Points on a hilly landscape, in no order, each with its height.
From any point a climber steps to the highest of the 3 points nearest to it. It stops when none of these is higher. Distance is the straight distance between rows; heights are no part of it.
Q_443: [148 135 126 137  98 190  91 127  44 151 166 166  54 135 156 163 128 144
 125  59 100 135 102 155 101 106 153 147 121 122 193 133 124 181 121 140]  (h 7.30)
Q_524: [108 124 131 114  96  91 161 122 129 142 102 116 147 135 107 137  89 148
 166 160  74 101 144 188 106 129 159 109 146 164 193 139  89  78 149 128]  (h 1.68)
Q_937: [101 117 114 113 121 122 161 133 138  91 115 139 123  85 132 119 117 130
 131 110  96 114 109 150 159 126 173 161 178 121 145 131 108 104 122 128]  (h 6.95)
Q_362: [174 124 121 124 153 137 114 158  86 142 126 136 126 155 108 132 132 148
 103  82 153 146 125  72 122 167  90 133  81  84  92 118 138 130 169 145]  (h 2.33)
Q_806: [130 170 141 106 125 108 122 148  92 135  93 118 135 132  54 139 135 148
  97 127 128 105 130 127 143 174 115 168 118  84  90  89 112 148 151 189]  (h 1.79)
Q_954: [ 87 109 122 136 123 111 152  64 182 139 104 125 137 122  88 140 117 142
 160 145 116 100 160 158 124 139 166  99 136 169 173 136 111  81 107 120]  (h 7.81)
Q_978: [ 94 148 160  83 136 118 168 123 181 105 118 127 177 127 114 126 141 130
 150 162 125 112 112 148 119  94 105 128 109 101  71 163  84  89 114 172]  (h 4.07)
Q_810: [169 113 116 139  97 186 131 136 122 128 159 117 100 150 163 171 122 124
 124  78 127 142  84 146 110 117 138 123 106 132 139 138 147 163 120 141]  (h 7.19)
Q_27: [181 120 123 119 122 172 114 187  46  96 183 152 120 150 172 103 152 158
 112  74 155 124  99  72 119  75  90 100 114  58 108 151 136 164 140 149]  (h 1.93)
Q_83: [138 143 124  99 131 130 125 143 116 146 129 128 122 156 132 158 143 149
 129  98 123 134 126 139 123 112 131 131 114 125 100 154 125 146 107 145]  (h 5.15)
Q_368: [125 107 122 153  77 137  87 102 104 143 139 149 110 100 154 116 108  98
 159  95  68 100 115 171 119  96 137 137 181 164 217 136 114 137 113 140]  (h 7.40)
Q_294: [108 120 154  74 141  82 161 130 187 128 108 112 172 176  97 139 143 113
 156 170 127 107 141 150 149 134  83 129  95 126  39 124 114  72 131 147]  (h 4.95)
Q_138: [134 116  96 141 120 159  89 116 173  89 166 145 110  92 129 119 157  91
 116 107 146 115 128 139 140  82 117 118 155 152 155 148 155 165  74 121]  (h 7.36)
Q_288: [109 131 173 101  84  87 158 106 197 142 111 125 131 166 114 165 120 101
 173 133  91  92 161 207 116 109 135  80 149 179 164 142 104  75 134 132]  (h 2.65)
Q_277: [102 106 140 114  93 108 129  93 164 149 149 166 136 131 148 141 136 113
 154 115  91  74 128 183 121 104 173 107 189 182 232 126 101  94 123 162]  (h 4.31)
Q_548: [122 125 143 147 135 133  94 104 150 132 132  91 116 108 137 162 135 126
 131 100 146 136 154 130 104 115 141 123 115 183 172 144 165 143 106 112]  (h 7.42)
Q_690: [157 165 120 147 142 125 106 134  48 114 107 106 118 112  81  95 171 141
  84 108 143 132 137  87 159 173 105 165 107  74 126  82 118 202 163 124]  (h 5.26)
Q_953: [112 102  93 151 152 103 124 111  64 126  87 162 146  98 119 120  97 145
 115 140  75 138 108 129 186 148 194 135 169 138 196  79 109 101 157  95]  (h 5.41)
Q_869: [160  85 137  94 113 118 126 204 132 158 150 115 102 148 157 209 125  97
 170  54 181 117  91 120 106 164  32  87 102 109  90 149 190 108 138 121]  (h 2.16)
Q_626: [153  67 125 104 140 142 103 185 119 147 148 104 119 135 131 175 139 127
 119  74 180 125 109  86 121 144  45  96 100  91  84 120 188 116 142 105]  (h 2.36)
Q_76: [161 114 147  92 137 154 113 160 139 119 165 141 126 175 159 176 114 105
 133 106 173 118  87 129  87 125  78 106  71 106 106 170 158 116 139 154]  (h 4.00)
Q_561: [159 146 120 150 112 174  94 110 108 123 174 137 113 129 141 140 117 109
 141  91 127 138 122 151 116  87 124 135 113 133 180 124 126 163  97 143]  (h 7.56)
Q_410: [133 140 114 164 137 130 108 121  49  86 151 150 114  96  93  65 161 124
  74 144 179 102 153  62 135 125  63 163 117  76  88  74 113 189 162 107]  (h 5.86)
Q_547: [ 90  94 118 126 182 110 163  91 194 140 115  80 145 123 118 124 139 124
 125 169 131 148 143 113 140 131 149  87 124 148  97 122 165 109 104 115]  (h 3.85)
Q_959: [ 95 159 140 124 149 123 166 131 112  66 109 147 160 105 102  77 134 136
  97 161 128 118 120 108 191 176 130 165 153  95  88 106  88 126 162 157]  (h 4.86)
Q_921: [ 64 131 109 130 165 131 151  61 203  96 119 114 153  93 130  92 123 134
 119 188 131 149 164 127 167 121 190 128 133 178 139 144 154  85 128  86]  (h 6.36)
Q_845: [158 145 141 102 171 128 120 164 110 171 116 100 142 162 117 162 158 126
 119 132 146 139 134 100 137 172  89 131  59 120  45 121 144 105 158 166]  (h 3.68)
Q_407: [104  87 113 146 143 104 116  70 169 117 145 102  97  86 146 127 141 128
 112 170 146 189 147 117 150 123 140 105 134 163 178 123 169 137 111  63]  (h 5.05)
Q_911: [137 159 146 134  93 133 122 113 112 144 134 155  97 110 150 156 134 126
 140  72  95 103 114 168 104  84 145 121 142 161 163 130 123 153 113 146]  (h 6.72)
Q_253: [ 99 117 106 177 182 111 138  71  95 155 132 103 106  85 107 112 138 154
 110 159 124 159 150  75 169 166 144 117 145 142 158 124 145 152 120  91]  (h 5.44)
Q_554: [ 97 127 147  84 112  94 126 110 126  85  83 168 152 125 155  98  77 157
 133 145  81 107 118 172 119 105 206 152 162 157 211 102  77  56 141 100]  (h 5.30)
Q_623: [132 129 109 171 123 138 108 100 116 179 127  99 113 131 108 161  85 109
 158 114 110 150 148 147 115 134 173 116 127 179 169 114 136 136 131 114]  (h 6.60)
Q_224: [178 116 131 190 145 129 104 144  91 130 155 106 101 114 115 114 166 142
  69 137 164 149 166  49 130 142 105 128 109  97 103 121 154 171 152  96]  (h 4.56)
Q_671: [ 81  72 105 144 152 129 123  86 161  93 126 120 132  80 130 105 136 128
 132 161 122 130 148 123 155 106 166 118 160 158 157 150 121 123 106 105]  (h 5.98)
Q_839: [105 126 120 109 167  80 138 102 179 108 135 139 141 118 121 113 158 134
 106 183 149 121 131  87 137 140  85 148 102 119  67 141 117 115 152 162]  (h 2.39)
Q_567: [108 149 154  78 145 134 139 136 189 124 108 117 154 157 124 163 123 111
 174 148 121  81 129 170 107  88 136 141 122 133  85 125 130  93 107 144]  (h 3.35)
Q_146: [110 118 127 136  91 137 111 105 134  87 131 170 120  97 149 121 126  86
 137  78 101 107 112 185 132  90 120 137 177 142 211 156 125 166  91 155]  (h 6.96)
Q_151: [116 120 138 171 144  69 120 104 121  95  72 162 180 115 134  89  73 143
 138 186  76 123 119 142 169 153 241 156 149 170 190  85  70  70 116  83]  (h 6.38)
Q_790: [140 139 176 130  59 138 116 131 151 178 123 131 111 178 127 155 109 109
 144 115  54 111 150 190  74  99 143  98 125 206 191 133 106  83 150 125]  (h 7.57)
Q_887: [ 84 147 137  64 102 114 162 127 109  81  93 143 173 146 106  74 100 164
 148 152 119 106  79 168 139 186 136 153 172 105 103  83  72  77 150 169]  (h 2.55)
Q_7: [130 146 151 102 129 132 129 140 159 162 101 121 145 170 110 155 123 125
 176 156 132 140 135 141 131 142 119 138  84 151  70 135 150  91 136 131]  (h 6.10)
Q_156: [105 168 114  98 125 108 154 140  83 136 116 137 130 106  87 122 123 140
 134 132 108 121 121 130 153 130 139 142 187  85 151 127 110 142 120 165]  (h 5.38)
Q_957: [155 131 109 195 116 179  66 133  97  97 184 150  92  97 151 130 122 102
 116  70 156 136 133 111 123  65 104 124 159 141 195 143 146 203  92  95]  (h 4.80)
Q_325: [136 142 107 191 155 103 111  80 126  58  67 194 169 100 147  68  97 118
 107 149  76 127 130 106 149 145 234 190 163 155 159 121 103  99 112 100]  (h 6.07)
Q_93: [158 111 107 158  88 162  53  83 159 151 167 130  85 144 186 158 122  92
 138  86 156 133 134 144 115  96 155 112 126 197 208 116 161 183 143 138]  (h 7.86)
Q_114: [156 119 104 148 110 166  81 130  73 182 194 117  65 146 156 155 134 111
 123  33 107 139 103 142 108 109 152 101 104 135 211 149 113 161 105 151]  (h 7.07)
Q_943: [ 95 142 141 102 164  99 167  97 178  82 128 124 172 104 121  52  96 134
 131 171 115 102 132 118 161 157 158 166 125 124  89 128  78  80 151 150]  (h 3.95)
Q_505: [126 111  82 169 127 157  95 119 144 106 163 118  87  91 139 145 139  87
 159 112 105 146 142 123 128  79 142 128 153 159 181 127 130 182  83 115]  (h 7.55)
Q_324: [108 155 173  92 137  84 188 132 149 162  71 102 164 148  79 126 142 149
 128 177 126 108 151 171 148 160 122 126 125 126  77 123 103  86 128 145]  (h 3.70)
Q_30: [110 107 107 161 105 134 129 109 156 113 113 145 112  91 116 126 143 115
 145 103 105 107 140 141 135 115 154 133 173 134 181 157 104 141  90 125]  (h 6.49)
Q_309: [111 137 184  83 103 107 152 179 139 160  71 153 157 193 108 161 138 104
 184 147 150 133 139 177 119 163 117 132  98 144  38 114 116  68 145 124]  (h 3.78)
Q_651: [ 96 112 132 176 146 141 113  89 115  75  92 190 134  76 151  76  98 116
 151  96  93 141 109 136 143 113 209 147 164 151 226 147 103 103 127 107]  (h 5.81)
Q_885: [116 122 132 128  80 153 136 134 138 176 132 151 107 186 156 184 114  97
 135  93 110 151 117 183  86 136 126 126  93 190 175 146 126 120 139 149]  (h 6.11)
Q_918: [103  99 116 130  89 125 112 111 110  82 106 189 166 106 175 112  86 123
 163 116 101 105  89 167 116  92 189 143 172 163 231  94  86  64 145 124]  (h 7.64)
Q_857: [171  89 118 109 122 143 130 153 138 120 176 123 131 158 185 144 119 105
  94  95 217 108  89 135  91  98  30 109 112  73  95 177 190 115 150  89]  (h 2.67)
Q_925: [106 120 123 140 148 129 139 110 155 140 140 111 130 107 100 114 143 132
 113 138 125 145 148  89 152 136 104 135 128 135 111 149 126 139 100 123]  (h 4.42)
Q_809: [121 128 136 108  59 127 118 104 135 146 125 155 138 128 111 139 117 117
 150 118  77  86 120 193 100  98 153 107 192 174 206 123 100 122 113 121]  (h 5.76)
Q_408: [150  72 115  93 145 137 115 173 159 157 135 111 106 172 170 194 142 136
 156  92 168 176  80 119 133 158  96 102  76 118  91 123 178 124 151  93]  (h 2.72)
Q_732: [176 105 109 147 127 161  98 156 136 126 154  99 118 147 162 168 126 137
 121  99 191 166 114 122 101 113 122  99  88 129 117 117 184 155 131  85]  (h 4.84)
Q_90: [120 130 133 110  92 139 127 107 223 103 151 102 152 146 131 148 153  85
 163 156 125  85 148 165  87 106 147  93 146 184 149 140 165 115 108 147]  (h 3.34)
Q_456: [110  76 116 145 118  99 173 106  96 138  94 110 144 135 113 141  70 166
 114 205  23 131 117 160 158 175 173 107 162 163 180  94 100  67 169  93]  (h 2.70)
Q_466: [ 76 163 141  61 124 106 145 134 103  59 100 144 148 122 119  76 126 161
 136 135 123  99  92 132 135 157 118 134 167  69  88 133  86 125 123 189]  (h 1.89)
Q_814: [142 133 132 156 141 141 113 150 102 101 138 148  99 121 134 103 138 106
 117  80 129 142 148 101 143  67 119 129 165 104 177 136 135 184  86 126]  (h 4.92)
Q_450: [146 158 151 109 122 102 176 136  94 160 105 119 161 160  66 133 129 158
 120 157 109 140 161 161 142 183 128 140 113 117 105  86  95 115 167 159]  (h 1.83)
Q_685: [ 95 112 101 159 163 137 120 117  84 103 130 117 101  88  86  70 164 127
  77 125 133 135 152  73 165 163 109 152 159  77 121 116 119 176 128 104]  (h 5.31)
Q_428: [110 145 151  76 152  73 177 121 115  97  97 119 168 153  79 129 127 156
 142 171 128 105 145 149 143 191 105 150 119  69  55 100  79  92 173 168]  (h 3.47)
Q_894: [158 118 118 144 132 164  93 143  86 153 184 142  75 110 171 113 134 138
 131  94 136 161 126  96 132 108 142 127 145 137 158 135 136 193  89 110]  (h 4.76)
Q_235: [152 109 121 138 114 167 106 128 198 130 149 110 123 154 168 167 117 116
 132 114 160 134 112 138  96  89 114 106  84 169 113 141 170 135 112 117]  (h 4.65)
Q_150: [179  99  97 158 153 122 117 150 119 164 166  88  95 157 143 158 139 160
 103 120 167 173 141  61 141 165 111 107  80 105  93 104 170 137 155 103]  (h 7.32)
Q_182: [152 142 128 158 144 114 113 110 109 131 154 101 111 148 130 104 134 145
  50 149 181 109 166  60  95 128  47 158 126  82  76  99 152 126 142  98]  (h 5.25)
Q_876: [107 166 197  56  67 121 165 163 151 156  79 185 126 196 141 174 118 128
 198 142 103 102 111 237  56 120 119 111 109 160  97 143  83 103 145 154]  (h 5.34)
Q_741: [112 111 129 101 116 115 154 101 191 140  90 105 158 139 113 148 125 128
 162 147 112 111 144 149 138 133 138 122 108 156 108 145 138  87 110 115]  (h 4.57)
Q_404: [107 148 118 144 178 123 123  98  86  75 168 126 116 122  95  83 145 130
  77 140 190 103 168  61 132 154  54 143 116  73  95 110 102 126 151 128]  (h 6.98)
Q_546: [145 121 115 136 145 125 120 160 157 188 124  85 126 158 140 201 140 145
 121 120 159 180 117 105 124 149 116 101  69 153  80 122 169 138 131  94]  (h 3.46)
Q_521: [180  81 107 120 108 163 123 178 101 124 179 142 104 123 176 109 141 109
 120  95 177 108  92  91 104 103  75 111  95  83  74 149 160 142 115 134]  (h 2.48)
Q_455: [ 88 152 146 109 140  97 151 118 127  55  97 186 181  93 156  51 122 128
 125 158 107 126 106 128 163 164 157 162 178 112 106 125  75  75 133 164]  (h 4.93)
Q_306: [136 136 125 181 141 139 115 106 111 215 119  89 122 132  95 182 113 143
 126 140 103 172 155 141 169 182 166 108  87 176 135 106 172 129 135  89]  (h 3.80)
Q_61: [ 86 114  98 151 165 113 147  65 186 126 105  83 131  97 114 133 127 137
 137 181 126 151 152 103 151 151 167  90 132 180 160 128 161  85 163  77]  (h 5.13)
Q_910: [105 119 137 127 122 113 152  78 126 152  90 127 109 104 108 151  97 129
 141 140  72 116 141 137 164 132 172 124 168 176 188 132 115  97 126  91]  (h 5.24)
Q_523: [141 185 152  56 100 126 123 190 100 128  89 156 156 129 120 116 126 136
 121 107 106 113 110 153 129 115 129 140 159  85 104 117 101 155 120 174]  (h 2.28)
Q_337: [ 96 151 154  74 101 116 177 157 154 100  98 131 160 153 102  99 118 137
 172 128 119  65  70 198 104 100 138 134 171 119 109 140  95  95 104 157]  (h 1.66)
Q_463: [134 137 172  96 111 150 127 155 204 116 128 156 168 162 145 166 132  94
 173 137 137  86  98 168  85 104 116 102  62 145  49 161 156  96 129 159]  (h 2.91)
Q_840: [135 184 126 123 129 130 113 167  65 107 118 143 129 140  84  96 153 148
  69 116 151 126 133  87 145 140  95 155 111  55 103 110  96 178 138 167]  (h 4.37)
Q_219: [109 120 156 131 179  95 128 130 157 134 103 122 138 132 122 130 154 106
 112 175 157 106 156 112 119 144 103 125  87 112  41 130 141 102 124 158]  (h 2.66)
Q_989: [127 137 161 112 111 121 141 125 123 173 112 116 121 131 113 154 107 144
 154 130  97 134 158 159 133 116 144 142 130 157 143 115 123 109 120 139]  (h 3.49)
Q_361: [173 130 123 208 168 146 103 119 136 185 124  64  78 144 133 163 149 154
  89 152 140 209 159  88 173 160 137 100  88 142 112 140 184 160 158  81]  (h 3.66)
Q_312: [162 132 130 187 147 152 107 158  82 119 159 139 110 104 122  88 172 120
  97 118 160 150 141  65 130  94  87 139 151  74 123 114 123 161 109  91]  (h 4.36)
Q_413: [143  71 101 196 155 137 103  98 150 117 134  79 120 103 128 118 142 118
 103 143 154 143 152  73 134 120 120 128 146 152 164 111 139 167 106  73]  (h 4.73)
Q_242: [ 66 112 119  82 141 120 168 108 210  72 143 130 171 129 133  80 129 125
 187 173 141  87 114 147 119  95 143 114 141 144  98 142 113  94 130 127]  (h 3.24)
Q_735: [128 157 119 135 160  98 119 123 167 110 144 111 112 118 140 112 135 110
  84 166 177 113 153  89 117 115  76 125  96  99  52 121 131 107 134 124]  (h 3.71)
Q_627: [ 77  89 132 112 153 113 135  90 188 112 129 102 156 133 136  96 160 106
 116 193 164 110 151 110 132 102 112 117 107 114  73 133 112 104 133 159]  (h 2.05)
Q_838: [127 129 165  93  85 143 138 151 165 155 113 159 114 184 133 174 120 121
 169  87 116 112 127 197  92 118 136 115 108 178 114 150 131  94 118 153]  (h 7.79)
Q_750: [155 125 113 120 128 138 122 157 176 123 136 107 132 140 179 117 133  97
 107 164 202 133 107  85  83  92  75 100  63 122  58 152 171 129 151 101]  (h 2.94)
Q_636: [157 133 129 155 117 174  74 156 107 118 181 159 100  93 167 127 137  91
 131  86 169 177 100  98 116  62 102 140 106 110 124 145 126 199  87 118]  (h 4.71)
Q_447: [177 127 134 130 147 153  98 164  84 122 170 136 113 134 142  75 156 136
  78 108 164 134 134  69 120 123  69 138 115  73  81 118 127 134 143 129]  (h 3.65)
Q_706: [171 132 118 169 144 127 103 137 104 155 175  93 127 130 152 147 147 133
  85 113 156 172 144  86 152 129 123 105 105 137 116 136 159 178 113  77]  (h 5.23)
Q_228: [129 106  96 195 151 105 108  88 165 182 137  51 105  98 147 160 113 123
  98 148 148 157 167  86 149 137 152 122 120 208 143 135 180 133 105  92]  (h 4.34)
Q_788: [153 115  84 210 180 129 109 123  41 138 125 127  98  97  81  94 132 141
 112 115  95 140 155  74 150 178 131 134 150 100 168 125 117 206 119  85]  (h 5.19)
Q_920: [139 150 141 106 143 144 126 146 135 156 146 105 134 148 153 159 119 123
 145 144 130 173 139 121 128 145 122 133  82 150  60 128 124 118 135 127]  (h 8.17)
Q_52: [177 135 138 181 137 141 103 144 126 117 165 118 103  95 132 117 135 129
  78 133 161 157 136  70 115  95  91 130 115 113 105 122 148 147 107  89]  (h 4.72)
Q_479: [ 89 136 108 145 153 114 145 126  97  73  98 184 156  80 147  51 108 147
  85 163 120 126 130 100 159 158 173 167 157 119 123 109  71 123 147 131]  (h 5.28)
Q_993: [137 136 114 133 101 121 112 119  67 156 113 138 104  89  92 130 126 119
 138 113  85 119 152 145 143 116 157 128 172 142 193 125 112 148 124 115]  (h 6.03)
Q_966: [116 117 139 111  96 100 117 139  51 126  85 120 104 116 124 139  67 190
 151 137  50 107 102 164 134 111 162 116 220 145 197 118  92  83 141 117]  (h 0.59)
Q_970: [167 141 125 135 115 154  90 151 186 119 155 122 136 153 203 139 144  96
 108 124 190 105  95 132  90 100 107 108  82 157 101 161 155 119 102 130]  (h 4.51)
Q_947: [169 136  87 104  91 166 139 181  36 147 153 143 113 153 124 153 179 169
 140  33 122 139  70  97  99 134 100 131 121  71 135 142 146 168 129 159]  (h 3.81)
Q_678: [127 131 155 140  97 135 151 111 164 168 124  94  99 136 126 165 104 104
 168 118  96 135 151 173 101 116 164 135 112 208 163 125 136  77 114 140]  (h 4.85)
Q_342: [101 136 161  72 123 130 121 110 220  93 119 130 169 149 138 174 137  77
 170 156 146  50 113 172  82 107 129  99 116 147 124 135 138  95 112 148]  (h 3.22)
Q_222: [ 98 145 158  90 165  79 190 109 199 128  91 114 175 175 103 123 104 143
 162 192 100 110 128 159 141 180 123 137 117 132  67 134  94  57 155 143]  (h 6.01)
Q_842: [180 140 140 134 134 138 140 146  64 168 110 128 133 132  61 129 154 160
 104 114 127 131 154 124 166 179 126 143  76  86  94  84 130 158 164 126]  (h 3.89)
Q_640: [191  90 114 104 131 168 113 205  93 126 159 146 105 140 128 140 178 131
 123  43 165  94  86  88  94 129  58 112 103  47  85 164 176 149 147 135]  (h 1.91)
Q_112: [122 101  68 174 173 114 112 103  74 111 121 157 123  92 104  78 119 142
 105 102 112 145 132  93 165 153 160 129 167 108 194 133 109 166 123 103]  (h 5.14)
Q_650: [ 70 118 154  99 114 136 151 129 171  62 140 157 165  96 110  93 107 125
 152 129 124  91  82 154 124 112 154 147 173 106 155 141 108 119 124 149]  (h 5.85)
Q_207: [142 162 109 118  92 151 124 188  69  98 132 159 120 105 111 101 146 145
 132 101 106 134 121 108 138 116 122 139 138  85 110 122 102 177 111 144]  (h 4.77)
Q_506: [103 141 131 114 150 115 146 111  57 124  89 137 149 121  79 116  90 168
  95 182 100 113 117 143 159 200 126 156 172  89 148  98 104 151 166 145]  (h 2.85)
Q_826: [154 135 125 138 160 104 108 137 144 148 138 105 124 152 132 135 109 130
  76 139 182 151 174  92 129 169  82 110  45 118  47 101 167 103 168 143]  (h 2.15)
Q_713: [ 78 126 143 100 117 139 144 142 120  79 121 178 143 102 148  94 155 108
 135 118 118 108 106 156 135  92 115 130 170  87 134 158  93 164  87 166]  (h 5.20)
Q_429: [139 171 151  92  87 125 151 167 125 141  82 146 122 167 111 145  95 144
 171 116 106 135 139 196  90 114 126 130 120 132 129 141 105 122 111 147]  (h 4.29)
Q_89: [ 72 170 146 106 132 102 190 114  93 133  91 132 158 109 109  92 104 167
 117 150 100 129 103 147 158 197 146 152 171 103 110 110  67  96 155 143]  (h 3.55)
Q_726: [ 97 106  99 149 148 102 143  86 119 133 120 129 119 106 124 109 120 145
 127 158  96 149 133 125 156 161 177 143 166 136 159 133 120 125 131  93]  (h 5.62)
Q_292: [146 142 114 172 144  91 103 118 130 152 152  62 105 128 173 129 144 131
  44 169 198 169 152  54 114 128  98 106  89 111  62  82 193 131 155  67]  (h 1.53)
Q_295: [ 93  89 101 150 175 132 126 100  92  86 141 166  93 103 135  69 141 116
 121  91 136 133 131  86 154 115 143 127 166 105 188 151 110 177  98 123]  (h 5.07)
Q_299: [155 130  95 193 142 145  96 118  65 172 139 119 103  71 123 137 119 122
 117  81 113 152 164  98 162 136 157 122 154 127 178 136 136 180 111 102]  (h 5.12)
Q_168: [133 130 131 128 158 139 130 138 205 103 142  81 144 141 140 139 142  98
 136 174 151 103 120 126 104  96 121 117 110 132  79 141 169 124 101 147]  (h 2.84)
Q_275: [117 160 128 103 134 113 166 140 126 109 125 117 127 120  93 102 156 127
 102 157 129  92 126 116 138 135  85 155 106  93  72 159 112 136 132 178]  (h 0.89)
Q_873: [147 151 128  97 121 135 138 149 152 120 106 147 163 133 149 141 144 115
 157 121 143 122 107 146  98  90 104 124 102 127  62 155 151 119 110 163]  (h 3.13)
Q_819: [163 125 120 187  97 131  69 101 193 122 170  82 112 143 208 159 142  71
  86 132 199 137 144 142  90 105 116  68 130 174 178 139 185 167 129  86]  (h 7.96)
Q_320: [177 101 107 138 116 144 121 135 125 169 145 129  84 174 154 192 130  99
 137  45 168 170  98 129 118 133  99 105  98 113 149 141 184 128 125 123]  (h 6.76)
Q_593: [ 92 132 142 105  96 134 133  82 212  97 166 161 142 142 125 145 133 105
 170 144 111  45 143 208 110 107 159  79 161 168 197 132 102  89 101 144]  (h 3.58)
Q_206: [117 133 137 106 119 141 139 111 164 115 126 116 126 125 130 142 147 118
 164 128 118 106 115 156  98  97 122 151 147 164 148 157 144 122 103 182]  (h 3.02)
Q_109: [ 87 141 126 124 158 136 146 104  94  67 129 151 136 101 132  80 125 132
 103 140 139 135 142 102 165 140 102 158 145  82  96 134  94 147 151 127]  (h 5.67)
Q_416: [ 73 106 130 114 120  94 177  93 147 151 107 115 153 144 101 147 108 158
 160 191  87 130 138 139 152 158 154 128 166 144 158 119 120  89 148 119]  (h 4.41)
Q_103: [106 155 159  92 100 111 148 160 159 132 109 136 159 121 132 144 112  93
 148 143 105  92 144 187  92  91 135 132 153 144 154 142 115  95 117 148]  (h 2.52)
Q_574: [118 163 146  71 119 118 194 159  98 115  90 136 148 114 102 134 115 151
 162 123  84 114 114 147 138 124 135 137 184 114 116 134  78 106 117 163]  (h 3.27)
Q_956: [165 142 108 177 139 140  99 139 108 186 130  98 122 122  87 141 122 153
 108 106 121 185 160  93 153 172 148 130  93 123 151  94 161 181 140  95]  (h 3.86)
Q_995: [120 137 141 120 143 128 151 115 141 201 107  95 127 153 112 154 126 142
 133 155 126 172 175 116 133 167 139 110  82 145  78 119 155 117 135 115]  (h 4.60)
Q_464: [ 94 147 164  73  96 101 148 146  99  94  86 141 143 140 110 113  83 171
 145 143  89 109 113 181 108 127 135 147 222 134 156 110  73  96 127 156]  (h 1.69)
Q_188: [143 141 147  82 148 146 144 175 154 171 117 116 137 177 126 145 138 142
 159 136 116 137 132 142 122 129 117 153  87 111  54 153 127  92 140 150]  (h 4.66)
Q_901: [ 97 102 124 129 137 139 126  76 188 110 169 102 116 109 135 124 135 104
 144 148 131 120 137 148 137 113 149 131 158 177 187 120 157 127 117  91]  (h 5.55)
Q_689: [107 131 156  76  73 119 138 131 111 116 112 158 115 111 128 117 101 124
 174  99  79  94 121 191 103  86 140 152 201 123 175 128  90 164 105 162]  (h 3.62)
Q_431: [165 111 123 124 120 124 109 155 125 152 153 109 132 150 163 126 128 121
  84 130 162 151 138  85 100 152  80 107  68 103  51 117 173 138 181  97]  (h 4.06)
Q_274: [157 141 109 139 127 139 107 162  63 141 151 125 103 117 114 117 150 166
 110  92 118 151 120  98 136 124 128 130 126 109 145 132 132 194 114 151]  (h 4.52)
Q_949: [148 130 106 166 148 142 120 132 129 193 125  83 110 153 144 155 130 165
 123 118 143 192 136 101 143 185 136 106  64 150 108  82 167 134 149  89]  (h 4.75)
Q_946: [145 137 127 126 110 153 116 158 112  78 157 170 134 120 139  88 158 113
 115 120 150 126  98 146  99  62  78 149 129  87  96 159 147 149  84 161]  (h 5.22)
Q_186: [151 137 108 126 141 150 112 150 151 124 138 123 124 114 166 110 139  99
 105 149 160 136 129  93 108  95  80 135 113  97  57 136 141 138 116 135]  (h 3.91)
Q_832: [173 124 131 142 132 167 111 157  77 109 162 138 118 108 141  84 151 133
  91 124 162 135 105  66 107  87  86 160  95  47  79 148 149 161 125 112]  (h 3.09)
Q_944: [103 121 104 153 126  93 141  80 157 121 109 142 172 111 133  88  81 124
 123 179  77 139 141 146 177 140 225 150 163 194 193  93 112  47 127  74]  (h 6.84)
Q_600: [181 127 117 144 157 126 121 134  99 161 130 104 125 140  89 132 142 155
  97 139 154 156 136  89 143 175 126 119  74 124  94 109 147 175 165 143]  (h 4.38)
Q_583: [164 111 149  93 134 146 134 163 139 157 126 151 138 151 142 133 122  85
 114 121 183 125  93  99  94 106  75 120  62 111  39 141 168  88 121 139]  (h 2.71)
Q_800: [109 131 145 133 116  91 172 102 115 144 104 134 151 132 108 140  82 158
 165 182  67 139 113 146 143 185 180 135 154 123 169 113  66  73 156 114]  (h 3.19)
Q_111: [134 148 148  71 100 133 153 185  75 149 107 175 122 152 133 144 141 155
 149 111 125 128  82 166  76 140 110 159 116  89 104 153 118 143 147 174]  (h 6.45)
Q_442: [156 104 127 179 104 142  89 113 141 149 161 109  98 125 148 144 117  96
 150 102 127 117 144 144 116  95 155 115 150 166 211 145 123 159 116 152]  (h 7.75)
Q_934: [ 74 128 134 108 124 100 161 128 168  75 120 171 168  97 123  84  97 144
 137 157  98 136 101 148 152 130 197 153 159 132 171 110 100  75 142 105]  (h 5.51)
Q_284: [174 107  84 182 122 150  89 102 105 168 162  81  94 130 158 168 129 125
 135  85 123 177 142  96 124 112 148 108  79 143 162 137 158 167 115  96]  (h 4.94)
Q_427: [120 136 122 164 132 137 129 100 109 129 134 114 120 103 122 116 143 136
 114 114 125 131 131  87 129 125 141 123 152 125 157 133 145 162 103 120]  (h 5.11)
Q_452: [122 146 118 145 129 118 134 137 103 200 104  99 129 140  84 157 136 149
 123 148 122 164 170 121 151 187 137 151 115 125 120 111 121 177 146 133]  (h 3.43)
Q_259: [119 167 122 120 126 133 118 155  96  73 134 158 125 117 113  76 143 109
 126  98 135 128 104  92 144 109  73 151 152  53  90 110 106 183 109 184]  (h 6.54)

Call two points neighbours if one is among the 3 nearest of the other. Go from one point of each pair to the other, from neighbour to neighbour, staying as high as possible. Name the lowest point that can't be avoided.
Q_819, Q_259 -> Q_713
Q_790, Q_838 -> Q_885
Q_918, Q_944 -> Q_651
Q_918, Q_404 -> Q_479
Q_954, Q_921 -> Q_910
Q_819, Q_937 -> Q_30
Q_111, Q_920 -> Q_83
